Points, in no order, along strands that fork, close into loops and pass close to each other.
In the rows, 128 means zero.
Two points are linked if the straight distance between their rows is under 73.8. Some points are linked to none.
suput: 156; 123; 105; 136; 115; 164; 133; 185; 149; 139; 114; 123; 148; 136; 122; 128; 98; 115; 101; 121; 124; 115
norut: 125; 115; 195; 132; 89; 152; 148; 98; 144; 120; 137; 169; 107; 114; 138; 136; 130; 148; 112; 107; 111; 145
Nevu: 118; 98; 107; 122; 138; 111; 117; 168; 126; 115; 119; 109; 162; 130; 143; 97; 92; 112; 151; 150; 129; 101
Rakeb: 127; 117; 119; 137; 99; 116; 123; 171; 105; 118; 117; 103; 145; 149; 115; 107; 142; 130; 80; 141; 121; 91
musi: 141; 152; 146; 89; 142; 116; 120; 121; 118; 123; 152; 135; 98; 168; 144; 133; 128; 161; 130; 136; 107; 127
sifa: 136; 139; 91; 124; 154; 117; 91; 149; 141; 153; 132; 118; 111; 192; 112; 111; 125; 127; 110; 123; 119; 115
lof: 132; 172; 127; 131; 141; 149; 89; 124; 108; 93; 155; 119; 116; 153; 106; 104; 137; 129; 151; 148; 131; 126
nos: 127; 162; 122; 130; 161; 142; 92; 119; 112; 129; 150; 120; 97; 158; 119; 117; 139; 125; 153; 131; 108; 128
kov: 135; 150; 159; 132; 124; 126; 139; 84; 128; 150; 149; 175; 90; 119; 126; 128; 135; 133; 126; 130; 102; 120
lod: 125; 109; 81; 168; 147; 123; 153; 131; 123; 145; 116; 100; 155; 126; 72; 130; 149; 133; 130; 131; 157; 144
Sesa: 124; 107; 120; 149; 131; 106; 161; 94; 149; 145; 120; 140; 149; 109; 123; 144; 126; 124; 184; 104; 148; 165
Duveg: 124; 142; 154; 158; 144; 169; 94; 123; 136; 135; 141; 132; 96; 86; 132; 130; 118; 113; 128; 135; 128; 141
komu: 125; 98; 98; 135; 153; 109; 135; 131; 110; 156; 120; 129; 136; 123; 108; 127; 141; 111; 133; 149; 118; 112
Vav: 120; 105; 106; 161; 127; 123; 126; 163; 116; 129; 85; 68; 142; 132; 122; 133; 152; 113; 94; 133; 120; 125
seli: 165; 111; 154; 128; 113; 155; 142; 101; 120; 122; 113; 135; 135; 134; 129; 155; 127; 120; 148; 73; 102; 168
vep: 133; 131; 124; 107; 121; 144; 173; 129; 95; 119; 141; 124; 150; 112; 114; 163; 172; 133; 143; 107; 148; 142
mepel: 115; 136; 115; 100; 125; 89; 111; 134; 116; 94; 142; 136; 135; 140; 142; 109; 113; 138; 161; 161; 140; 113
geken: 103; 134; 133; 135; 146; 140; 109; 137; 132; 121; 119; 126; 101; 100; 158; 138; 119; 135; 175; 124; 130; 138
foz: 125; 148; 129; 120; 109; 150; 99; 163; 139; 112; 147; 153; 142; 121; 130; 106; 97; 140; 150; 133; 143; 96
Kova: 136; 80; 108; 138; 137; 96; 148; 126; 147; 154; 106; 130; 135; 107; 122; 149; 122; 116; 156; 124; 164; 169
zuron: 92; 144; 156; 117; 114; 125; 146; 110; 112; 108; 135; 160; 105; 98; 175; 91; 120; 158; 128; 139; 116; 126
Logon: 115; 113; 107; 119; 147; 74; 110; 138; 147; 141; 124; 120; 126; 161; 110; 115; 139; 143; 153; 154; 126; 103
palo: 105; 125; 139; 120; 112; 120; 138; 98; 140; 122; 101; 148; 137; 150; 145; 133; 139; 157; 173; 77; 77; 131
gono: 138; 123; 88; 169; 138; 162; 152; 151; 127; 141; 108; 107; 159; 135; 114; 108; 119; 99; 123; 119; 124; 102
fasop: 141; 145; 111; 118; 143; 97; 101; 121; 114; 105; 143; 87; 116; 174; 113; 110; 138; 108; 122; 158; 126; 132
meb: 148; 173; 157; 113; 140; 144; 137; 117; 117; 121; 150; 116; 114; 139; 120; 146; 147; 158; 79; 130; 121; 124
baro: 138; 138; 168; 116; 140; 136; 139; 91; 128; 129; 140; 123; 99; 160; 161; 133; 122; 129; 145; 104; 74; 133
naf: 133; 141; 157; 132; 121; 193; 113; 157; 116; 121; 150; 144; 127; 107; 120; 115; 121; 148; 111; 132; 130; 110
tidu: 128; 107; 147; 113; 122; 156; 157; 136; 86; 129; 135; 164; 110; 118; 136; 159; 149; 157; 150; 121; 124; 136
danog: 124; 153; 104; 141; 119; 108; 119; 117; 140; 111; 113; 88; 116; 142; 114; 139; 168; 115; 85; 126; 143; 114
gil: 151; 171; 141; 125; 147; 154; 100; 139; 121; 131; 149; 135; 128; 191; 110; 99; 103; 153; 97; 136; 115; 124
Daf: 104; 138; 150; 132; 136; 132; 98; 127; 104; 110; 140; 154; 103; 116; 141; 95; 101; 146; 143; 157; 119; 117
Romu: 151; 157; 181; 132; 161; 118; 118; 99; 114; 116; 156; 113; 119; 129; 136; 119; 111; 127; 109; 168; 113; 141
tino: 156; 142; 138; 141; 129; 160; 126; 117; 125; 150; 128; 142; 93; 120; 115; 164; 138; 124; 117; 115; 127; 165
vifa: 119; 111; 148; 131; 109; 138; 155; 92; 113; 125; 138; 147; 138; 98; 149; 132; 134; 108; 162; 94; 124; 145
dakov: 97; 129; 99; 108; 133; 70; 125; 135; 143; 118; 124; 132; 141; 129; 129; 117; 128; 153; 166; 147; 136; 97
loz: 113; 131; 135; 116; 121; 134; 135; 135; 146; 131; 126; 138; 116; 124; 127; 158; 157; 157; 185; 102; 134; 136
zibaz: 134; 131; 194; 125; 147; 129; 121; 117; 120; 105; 135; 136; 102; 142; 161; 114; 111; 176; 129; 168; 113; 149
pim: 127; 120; 115; 136; 146; 176; 118; 155; 109; 134; 131; 119; 145; 88; 136; 138; 107; 98; 129; 119; 142; 134
nikap: 93; 148; 122; 117; 123; 123; 117; 138; 128; 131; 122; 174; 104; 117; 134; 122; 132; 176; 162; 125; 134; 111
risem: 132; 91; 114; 149; 112; 90; 140; 150; 128; 159; 96; 102; 132; 143; 90; 147; 173; 136; 114; 123; 142; 151
Nokib: 131; 114; 116; 136; 127; 139; 131; 140; 105; 128; 126; 106; 146; 101; 128; 123; 119; 91; 62; 139; 132; 120
liso: 154; 143; 117; 138; 142; 137; 117; 122; 135; 160; 127; 134; 101; 124; 123; 144; 117; 115; 97; 129; 116; 133
mut: 122; 105; 127; 117; 123; 122; 105; 159; 147; 126; 131; 134; 140; 105; 153; 119; 78; 109; 101; 144; 143; 116
panas: 134; 161; 129; 122; 140; 162; 97; 144; 132; 147; 144; 145; 106; 159; 111; 128; 120; 156; 117; 126; 121; 115
fop: 114; 145; 133; 110; 120; 95; 102; 121; 152; 100; 153; 128; 119; 106; 138; 114; 121; 104; 138; 139; 159; 116
porim: 131; 110; 93; 163; 104; 120; 121; 147; 129; 148; 87; 111; 136; 146; 85; 135; 162; 132; 94; 127; 153; 136
feteg: 145; 167; 111; 150; 138; 158; 134; 99; 127; 142; 119; 121; 104; 142; 112; 167; 149; 125; 89; 102; 137; 156
bama: 118; 110; 125; 117; 98; 78; 152; 104; 154; 135; 105; 162; 127; 104; 162; 134; 114; 113; 117; 113; 127; 139
Kiz: 155; 164; 188; 117; 125; 136; 129; 102; 150; 142; 154; 131; 108; 140; 129; 146; 139; 148; 93; 120; 120; 139
Kep: 148; 125; 140; 113; 109; 107; 157; 104; 121; 130; 151; 141; 133; 106; 126; 142; 146; 100; 83; 130; 133; 118
fodig: 145; 139; 112; 124; 118; 118; 137; 112; 109; 130; 140; 134; 124; 127; 101; 126; 152; 118; 71; 145; 126; 101
Teme: 144; 122; 112; 156; 100; 150; 122; 165; 150; 129; 101; 100; 131; 152; 116; 127; 117; 120; 63; 123; 126; 113
lun: 114; 130; 123; 94; 138; 124; 126; 148; 129; 116; 137; 115; 137; 122; 122; 153; 150; 156; 179; 125; 135; 114
Pepar: 140; 149; 132; 117; 141; 150; 82; 152; 135; 112; 135; 110; 115; 133; 135; 131; 101; 130; 138; 141; 125; 130
malol: 136; 134; 111; 126; 136; 91; 122; 104; 143; 164; 136; 155; 97; 151; 109; 132; 151; 120; 130; 124; 116; 113
lami: 140; 124; 127; 120; 116; 96; 138; 100; 160; 133; 121; 146; 121; 118; 139; 146; 130; 101; 135; 110; 117; 126
Zet: 95; 123; 141; 136; 129; 140; 127; 92; 129; 138; 142; 149; 110; 75; 172; 122; 113; 102; 138; 125; 136; 142
budog: 141; 111; 101; 116; 119; 134; 150; 151; 90; 129; 124; 139; 167; 114; 101; 145; 141; 137; 100; 131; 158; 128
sofo: 103; 114; 94; 126; 126; 153; 126; 130; 119; 150; 146; 118; 172; 96; 118; 112; 133; 91; 116; 120; 172; 116
zos: 144; 113; 117; 122; 138; 103; 138; 123; 134; 151; 114; 107; 107; 156; 130; 147; 152; 109; 92; 126; 105; 135
Zem: 161; 96; 119; 125; 109; 87; 155; 109; 149; 152; 110; 144; 132; 154; 106; 151; 144; 130; 142; 108; 143; 148
bemo: 130; 149; 134; 118; 139; 132; 123; 121; 119; 114; 152; 108; 126; 98; 139; 130; 139; 101; 115; 127; 130; 120
Suna: 145; 155; 144; 139; 134; 169; 102; 152; 116; 94; 148; 113; 138; 133; 130; 99; 89; 124; 138; 147; 123; 131
mobur: 117; 147; 162; 105; 101; 127; 128; 125; 133; 97; 158; 143; 104; 121; 140; 137; 152; 148; 151; 120; 131; 117
suriz: 140; 155; 157; 126; 122; 151; 131; 98; 140; 118; 144; 108; 108; 137; 125; 149; 160; 115; 133; 89; 106; 128
mip: 120; 131; 110; 124; 125; 108; 99; 145; 144; 113; 141; 108; 138; 123; 112; 110; 131; 105; 125; 142; 154; 102
kif: 153; 148; 139; 125; 139; 140; 118; 139; 106; 110; 154; 124; 149; 130; 111; 104; 107; 126; 85; 162; 119; 95
Gazov: 135; 105; 118; 142; 143; 137; 138; 130; 112; 160; 108; 165; 118; 111; 124; 154; 125; 151; 182; 122; 154; 164
Guzaf: 125; 152; 101; 108; 152; 112; 130; 127; 123; 108; 124; 66; 137; 151; 115; 136; 164; 122; 141; 128; 126; 120
nekad: 157; 107; 127; 144; 139; 109; 157; 89; 138; 145; 105; 128; 142; 134; 122; 144; 133; 103; 178; 93; 116; 160
Barev: 124; 132; 164; 136; 97; 142; 136; 104; 128; 141; 143; 188; 105; 101; 134; 141; 129; 141; 121; 124; 134; 138
puno: 142; 105; 103; 107; 132; 119; 172; 139; 93; 126; 126; 116; 160; 121; 106; 154; 159; 136; 128; 127; 171; 149
kasem: 138; 181; 131; 125; 130; 137; 100; 116; 119; 77; 153; 104; 134; 146; 103; 113; 130; 123; 103; 159; 143; 131
Zugon: 129; 148; 113; 123; 153; 111; 107; 112; 128; 153; 134; 142; 101; 149; 131; 118; 120; 127; 145; 139; 105; 112
soko: 100; 130; 118; 122; 89; 105; 161; 97; 159; 135; 98; 159; 153; 95; 147; 114; 120; 130; 153; 83; 140; 162
puli: 130; 141; 125; 144; 133; 114; 91; 130; 160; 135; 122; 150; 108; 109; 140; 112; 84; 110; 125; 151; 124; 121
fute: 138; 140; 108; 155; 129; 133; 108; 148; 134; 117; 130; 114; 147; 139; 108; 88; 113; 87; 126; 140; 127; 91
zas: 108; 125; 163; 127; 117; 133; 137; 92; 131; 106; 113; 144; 101; 152; 162; 117; 128; 150; 156; 100; 68; 123
ketoz: 138; 129; 100; 137; 146; 120; 112; 148; 116; 111; 118; 76; 130; 175; 117; 108; 126; 121; 102; 144; 114; 116
dotu: 133; 95; 165; 144; 90; 144; 123; 91; 126; 111; 108; 159; 136; 116; 135; 135; 114; 124; 143; 76; 98; 160
buvo: 128; 122; 98; 130; 128; 140; 110; 161; 156; 151; 108; 156; 143; 126; 126; 137; 103; 136; 147; 123; 132; 114
vuva: 138; 129; 134; 140; 134; 136; 134; 87; 146; 147; 120; 132; 111; 138; 131; 149; 147; 99; 179; 90; 100; 144
peb: 153; 140; 113; 123; 135; 126; 99; 147; 130; 129; 141; 135; 127; 186; 108; 95; 96; 133; 119; 150; 120; 111
mif: 152; 135; 143; 101; 123; 106; 97; 143; 156; 116; 137; 124; 116; 138; 135; 135; 104; 137; 91; 156; 131; 127
nub: 144; 108; 99; 120; 138; 120; 148; 136; 136; 159; 118; 161; 142; 136; 104; 155; 133; 162; 168; 124; 151; 147
Bokas: 119; 120; 120; 113; 149; 82; 137; 131; 132; 112; 138; 76; 136; 128; 131; 135; 150; 110; 153; 142; 126; 118
puse: 144; 162; 118; 104; 136; 120; 134; 113; 108; 132; 149; 126; 112; 162; 110; 142; 155; 139; 91; 124; 115; 107
Regi: 82; 78; 99; 111; 118; 101; 124; 133; 133; 155; 129; 129; 160; 106; 149; 113; 123; 117; 120; 147; 171; 116
pato: 98; 147; 156; 117; 132; 117; 120; 102; 106; 100; 157; 142; 115; 100; 168; 99; 105; 127; 147; 152; 132; 125
gerem: 142; 103; 104; 131; 121; 96; 137; 125; 149; 159; 120; 134; 124; 148; 85; 152; 168; 129; 127; 126; 147; 136
sudo: 151; 133; 107; 146; 146; 183; 130; 146; 97; 137; 108; 120; 132; 110; 120; 151; 119; 115; 115; 118; 132; 149
talat: 139; 129; 128; 121; 134; 125; 118; 140; 105; 129; 147; 149; 137; 126; 133; 103; 96; 125; 116; 149; 108; 97
gon: 125; 161; 170; 120; 107; 112; 114; 99; 149; 104; 148; 151; 96; 128; 147; 116; 124; 151; 138; 138; 123; 134
Mis: 137; 114; 123; 143; 106; 100; 155; 94; 150; 138; 97; 167; 141; 108; 143; 129; 111; 123; 167; 93; 148; 164
volin: 149; 130; 114; 112; 154; 141; 103; 167; 138; 128; 114; 95; 122; 136; 135; 153; 119; 126; 124; 128; 121; 133
Pofa: 107; 101; 92; 149; 134; 133; 138; 161; 137; 133; 117; 84; 178; 116; 79; 133; 143; 129; 127; 133; 161; 128
fodof: 143; 110; 124; 123; 100; 112; 101; 174; 129; 97; 131; 99; 143; 144; 122; 101; 108; 112; 88; 153; 136; 108
pek: 131; 103; 95; 150; 137; 126; 144; 131; 89; 133; 106; 95; 142; 113; 116; 138; 142; 101; 85; 137; 133; 132
Nenas: 133; 121; 103; 153; 112; 146; 154; 175; 141; 135; 112; 99; 154; 150; 108; 98; 133; 117; 128; 123; 129; 85
kodep: 84; 107; 158; 144; 86; 145; 137; 104; 151; 88; 92; 151; 119; 107; 147; 99; 130; 148; 132; 79; 101; 140
vanof: 105; 110; 108; 120; 147; 119; 154; 139; 137; 133; 138; 83; 162; 109; 93; 148; 158; 133; 149; 130; 156; 134
mer: 144; 151; 104; 173; 133; 159; 135; 143; 131; 115; 117; 90; 140; 144; 124; 94; 105; 97; 110; 129; 121; 96
Gunuz: 113; 128; 109; 115; 151; 147; 135; 153; 91; 122; 145; 121; 164; 114; 115; 112; 137; 130; 150; 133; 125; 93
lopo: 144; 136; 121; 104; 125; 111; 151; 103; 131; 146; 143; 143; 118; 156; 115; 143; 161; 125; 130; 111; 109; 112
milal: 162; 166; 165; 130; 128; 143; 96; 140; 150; 125; 148; 140; 140; 160; 112; 101; 92; 150; 102; 159; 128; 127
bunes: 108; 122; 163; 136; 141; 143; 120; 109; 132; 112; 131; 139; 61; 144; 145; 105; 136; 153; 154; 142; 103; 129
debuv: 118; 123; 126; 99; 125; 116; 161; 127; 133; 124; 144; 114; 162; 115; 107; 158; 161; 137; 165; 115; 144; 134
leke: 107; 116; 113; 110; 156; 119; 111; 142; 116; 112; 136; 102; 145; 98; 157; 113; 108; 99; 152; 149; 136; 119
kozes: 141; 153; 167; 134; 150; 116; 120; 91; 130; 142; 153; 147; 102; 123; 137; 115; 109; 138; 112; 157; 104; 124
Datod: 153; 164; 138; 120; 167; 133; 109; 119; 131; 133; 139; 89; 101; 162; 140; 135; 116; 125; 96; 129; 114; 147
kabe: 139; 173; 129; 142; 130; 184; 124; 141; 124; 105; 129; 106; 146; 136; 117; 137; 108; 150; 74; 127; 130; 106
domi: 138; 152; 130; 151; 141; 144; 90; 127; 144; 126; 142; 132; 117; 99; 116; 109; 106; 97; 116; 141; 138; 117
lerir: 87; 116; 151; 127; 123; 155; 145; 118; 100; 124; 158; 159; 108; 99; 139; 114; 154; 137; 146; 126; 132; 112
Gufaf: 136; 144; 117; 93; 120; 87; 98; 126; 138; 96; 145; 124; 124; 164; 120; 123; 135; 123; 138; 160; 137; 127
Kom: 155; 124; 133; 137; 102; 125; 123; 156; 147; 104; 141; 130; 149; 163; 134; 77; 75; 103; 124; 164; 129; 119
Meke: 127; 106; 95; 141; 121; 138; 137; 175; 153; 150; 112; 131; 161; 135; 92; 125; 128; 133; 142; 125; 139; 101
zed: 139; 136; 86; 157; 158; 176; 122; 150; 114; 152; 100; 118; 141; 135; 101; 143; 135; 133; 142; 111; 131; 141
sogit: 116; 73; 138; 132; 95; 77; 148; 144; 121; 156; 119; 111; 146; 126; 102; 143; 169; 135; 126; 137; 146; 146
bire: 121; 135; 154; 146; 142; 165; 89; 146; 113; 95; 145; 132; 108; 143; 136; 94; 100; 147; 158; 162; 116; 136
vido: 98; 133; 148; 136; 126; 132; 139; 123; 128; 114; 110; 154; 67; 127; 157; 116; 137; 180; 149; 123; 104; 127
podi: 140; 107; 112; 144; 151; 104; 169; 96; 139; 153; 117; 104; 145; 141; 93; 144; 155; 111; 164; 112; 125; 144
fim: 123; 106; 113; 116; 159; 107; 158; 118; 109; 150; 123; 132; 138; 119; 133; 146; 133; 124; 165; 133; 108; 126
Fel: 78; 113; 167; 119; 92; 140; 142; 109; 147; 89; 116; 137; 117; 97; 185; 107; 118; 134; 137; 91; 106; 144
Zage: 98; 120; 191; 122; 126; 133; 142; 117; 127; 101; 140; 147; 94; 108; 171; 113; 113; 171; 121; 147; 121; 138
San: 150; 144; 125; 145; 116; 137; 113; 138; 127; 88; 139; 103; 152; 168; 114; 94; 87; 91; 115; 169; 121; 140
bugu: 142; 121; 125; 112; 126; 85; 117; 120; 155; 127; 122; 111; 97; 145; 141; 137; 134; 104; 118; 133; 118; 125
giler: 141; 95; 104; 134; 127; 160; 135; 168; 125; 143; 110; 128; 164; 104; 126; 139; 96; 108; 122; 121; 139; 129
pafiz: 123; 167; 133; 109; 114; 92; 111; 106; 158; 96; 135; 145; 109; 126; 149; 120; 121; 132; 154; 128; 140; 128
ruko: 111; 94; 114; 147; 137; 103; 124; 172; 124; 133; 114; 95; 160; 139; 112; 91; 126; 116; 147; 154; 116; 95
Sebe: 119; 116; 160; 128; 133; 168; 142; 124; 95; 125; 144; 148; 89; 116; 132; 139; 152; 146; 131; 132; 110; 124
Ris: 140; 157; 189; 120; 127; 142; 106; 116; 148; 121; 157; 139; 93; 144; 133; 129; 136; 153; 117; 145; 131; 136
bira: 161; 119; 139; 122; 120; 133; 157; 100; 118; 120; 124; 114; 141; 125; 131; 155; 139; 96; 124; 89; 117; 156
Fabur: 118; 109; 143; 135; 100; 128; 152; 107; 137; 116; 94; 165; 151; 129; 131; 134; 131; 164; 177; 74; 114; 154
muris: 121; 78; 107; 151; 97; 137; 144; 164; 110; 156; 105; 114; 173; 120; 115; 102; 123; 101; 102; 122; 159; 129
mefol: 116; 97; 110; 137; 131; 86; 101; 157; 153; 153; 107; 92; 127; 153; 110; 126; 152; 128; 142; 146; 124; 122
fesav: 105; 135; 125; 109; 117; 122; 107; 130; 143; 132; 141; 153; 127; 84; 164; 121; 88; 122; 107; 138; 155; 129
nazu: 133; 110; 101; 124; 115; 136; 144; 162; 98; 129; 117; 123; 157; 139; 97; 125; 140; 139; 90; 139; 129; 95
nebud: 110; 81; 109; 145; 130; 102; 136; 159; 110; 155; 115; 106; 160; 128; 97; 116; 145; 123; 124; 148; 122; 111
Duno: 139; 134; 140; 119; 146; 104; 141; 101; 127; 128; 125; 124; 99; 134; 169; 134; 108; 113; 153; 131; 82; 128
Rekoz: 116; 126; 130; 88; 124; 101; 147; 130; 116; 119; 144; 145; 137; 110; 153; 137; 134; 135; 136; 139; 128; 109
bep: 134; 93; 128; 125; 98; 84; 149; 121; 117; 142; 128; 129; 126; 111; 118; 134; 158; 93; 91; 133; 139; 124
sok: 119; 115; 123; 120; 131; 153; 144; 139; 83; 140; 136; 170; 139; 106; 122; 139; 131; 146; 145; 134; 140; 124
didut: 157; 111; 102; 132; 136; 124; 127; 140; 121; 160; 107; 131; 112; 131; 109; 152; 135; 115; 94; 135; 132; 141
vago: 128; 151; 105; 120; 145; 160; 121; 159; 99; 101; 133; 101; 154; 144; 116; 115; 130; 132; 138; 130; 124; 98
bazu: 98; 96; 113; 120; 127; 122; 139; 85; 111; 155; 136; 147; 141; 87; 168; 124; 113; 92; 136; 129; 161; 146
kulun: 128; 160; 81; 161; 143; 168; 120; 132; 120; 137; 108; 104; 133; 141; 107; 140; 141; 127; 109; 114; 130; 115
dozav: 114; 95; 139; 139; 117; 111; 169; 91; 122; 123; 102; 150; 174; 123; 137; 116; 108; 152; 190; 80; 128; 165
bize: 115; 152; 130; 119; 95; 98; 132; 100; 176; 115; 112; 157; 120; 119; 149; 136; 126; 128; 156; 93; 123; 122
fep: 145; 133; 178; 114; 96; 132; 134; 99; 156; 118; 130; 153; 123; 129; 135; 146; 124; 142; 119; 89; 97; 132
Git: 144; 156; 129; 135; 138; 149; 113; 143; 133; 102; 123; 90; 139; 155; 130; 133; 100; 142; 58; 146; 127; 120
Ferog: 145; 167; 147; 120; 146; 132; 126; 95; 145; 131; 144; 93; 101; 166; 137; 143; 144; 114; 110; 96; 104; 139
bine: 95; 122; 175; 129; 104; 145; 134; 112; 148; 117; 132; 141; 109; 81; 179; 128; 118; 120; 136; 111; 142; 154
giriv: 142; 142; 168; 108; 154; 138; 105; 132; 110; 117; 151; 132; 106; 171; 148; 121; 106; 171; 132; 161; 108; 143
mov: 112; 81; 111; 122; 107; 119; 114; 153; 136; 150; 126; 146; 157; 104; 138; 112; 107; 103; 104; 139; 156; 116
Dek: 127; 145; 116; 123; 126; 151; 113; 139; 129; 136; 132; 139; 125; 109; 106; 152; 144; 126; 141; 117; 149; 128
Sez: 104; 89; 129; 111; 105; 85; 137; 141; 122; 132; 129; 103; 150; 113; 117; 128; 170; 110; 109; 135; 145; 119
Misu: 139; 122; 98; 134; 146; 138; 123; 166; 127; 125; 95; 81; 141; 150; 117; 138; 124; 129; 106; 130; 115; 118
fuf: 145; 148; 104; 152; 142; 140; 107; 134; 135; 147; 129; 130; 119; 124; 105; 115; 116; 101; 99; 135; 119; 102
pugu: 145; 115; 120; 119; 120; 112; 160; 119; 131; 123; 116; 98; 138; 116; 126; 167; 154; 96; 111; 116; 142; 151
Tezu: 151; 150; 164; 117; 140; 131; 87; 141; 154; 137; 139; 151; 117; 137; 139; 119; 85; 160; 106; 159; 122; 128
mosog: 123; 119; 167; 138; 116; 160; 131; 100; 139; 122; 127; 132; 97; 140; 133; 143; 154; 117; 158; 90; 100; 141
biv: 127; 76; 102; 133; 117; 107; 123; 147; 136; 156; 110; 141; 141; 102; 122; 138; 115; 115; 124; 128; 170; 146
fopos: 150; 134; 137; 113; 118; 117; 108; 155; 130; 100; 134; 94; 133; 145; 119; 126; 123; 136; 58; 156; 129; 117
refot: 144; 116; 131; 117; 158; 127; 152; 119; 100; 135; 132; 117; 115; 124; 153; 149; 129; 116; 147; 127; 90; 134
Ger: 118; 160; 87; 147; 149; 132; 115; 124; 131; 124; 111; 81; 115; 162; 120; 145; 149; 120; 95; 113; 129; 114
div: 96; 125; 145; 149; 103; 140; 151; 113; 153; 113; 92; 169; 86; 117; 150; 114; 139; 158; 148; 94; 103; 144
nuz: 148; 163; 193; 133; 154; 148; 101; 123; 112; 111; 143; 118; 135; 142; 126; 105; 115; 150; 118; 179; 132; 152
Vimi: 156; 88; 121; 136; 119; 99; 158; 112; 130; 133; 116; 111; 146; 113; 119; 146; 138; 94; 133; 109; 175; 170
gof: 111; 152; 141; 108; 117; 144; 101; 149; 111; 98; 159; 139; 125; 119; 127; 124; 138; 152; 153; 133; 148; 104
bibak: 116; 150; 158; 118; 112; 119; 120; 112; 146; 136; 144; 177; 113; 83; 152; 126; 106; 138; 105; 139; 142; 123
rig: 117; 122; 173; 156; 135; 164; 107; 125; 126; 142; 135; 161; 101; 85; 148; 129; 108; 138; 118; 149; 122; 139
lamef: 152; 158; 123; 142; 150; 155; 102; 131; 112; 103; 142; 103; 134; 166; 122; 98; 89; 108; 126; 153; 107; 144
Dafeb: 137; 157; 163; 127; 163; 137; 93; 112; 140; 140; 147; 113; 86; 168; 150; 125; 111; 133; 125; 135; 116; 166
molab: 136; 136; 128; 134; 121; 151; 133; 147; 113; 101; 143; 105; 163; 122; 131; 102; 102; 110; 67; 138; 132; 100
foru: 109; 103; 107; 181; 106; 141; 135; 162; 124; 132; 92; 86; 158; 118; 120; 118; 132; 100; 88; 120; 144; 121
Bepim: 119; 137; 116; 117; 113; 99; 150; 110; 145; 137; 103; 167; 102; 106; 167; 131; 109; 141; 119; 123; 107; 139
duz: 89; 126; 122; 124; 110; 135; 136; 129; 147; 134; 132; 159; 126; 96; 135; 140; 149; 151; 175; 106; 166; 139
lidu: 130; 131; 96; 130; 152; 116; 159; 111; 127; 136; 113; 80; 131; 151; 108; 152; 170; 126; 136; 114; 123; 136
luzuv: 130; 107; 118; 105; 122; 102; 168; 120; 129; 142; 108; 165; 141; 121; 139; 156; 127; 160; 170; 107; 136; 151
nado: 70; 116; 140; 132; 94; 132; 163; 98; 132; 129; 121; 166; 135; 99; 145; 116; 152; 157; 175; 93; 150; 147
peg: 142; 143; 117; 120; 143; 138; 154; 103; 130; 143; 124; 100; 131; 167; 113; 152; 170; 118; 153; 82; 112; 149
Lelap: 114; 125; 130; 114; 155; 148; 117; 148; 85; 111; 142; 119; 132; 106; 150; 120; 112; 125; 153; 141; 122; 114
sepa: 99; 90; 110; 115; 119; 74; 153; 129; 146; 152; 115; 149; 145; 117; 123; 138; 139; 145; 139; 143; 143; 123
dolam: 137; 164; 107; 140; 132; 167; 120; 128; 123; 127; 116; 117; 126; 133; 108; 155; 131; 142; 75; 116; 134; 126
kilup: 128; 120; 115; 126; 131; 138; 130; 128; 95; 146; 143; 174; 139; 103; 124; 126; 113; 126; 115; 145; 124; 101
lol: 97; 97; 103; 106; 130; 124; 138; 112; 118; 154; 146; 119; 169; 97; 143; 130; 134; 98; 136; 132; 174; 129
Naki: 123; 124; 128; 121; 120; 114; 159; 101; 120; 136; 110; 173; 114; 119; 151; 141; 128; 149; 152; 112; 110; 139
mopum: 106; 127; 104; 110; 133; 121; 122; 147; 132; 144; 107; 163; 130; 107; 146; 139; 112; 164; 153; 130; 127; 117

How many points has the smallest loop of links through each point below? Write none if it is on no loop.
suput => none
didut => 11
refot => none

A piece is two or more points that can be reached from each other along the links. Count, over all rows, the pieces, the separate loops (a circle has one, a figure eight two, a Y none), the forks (points with three links) and the tips (points with one).
pieces => 4
loops => 1
forks => 24
tips => 30
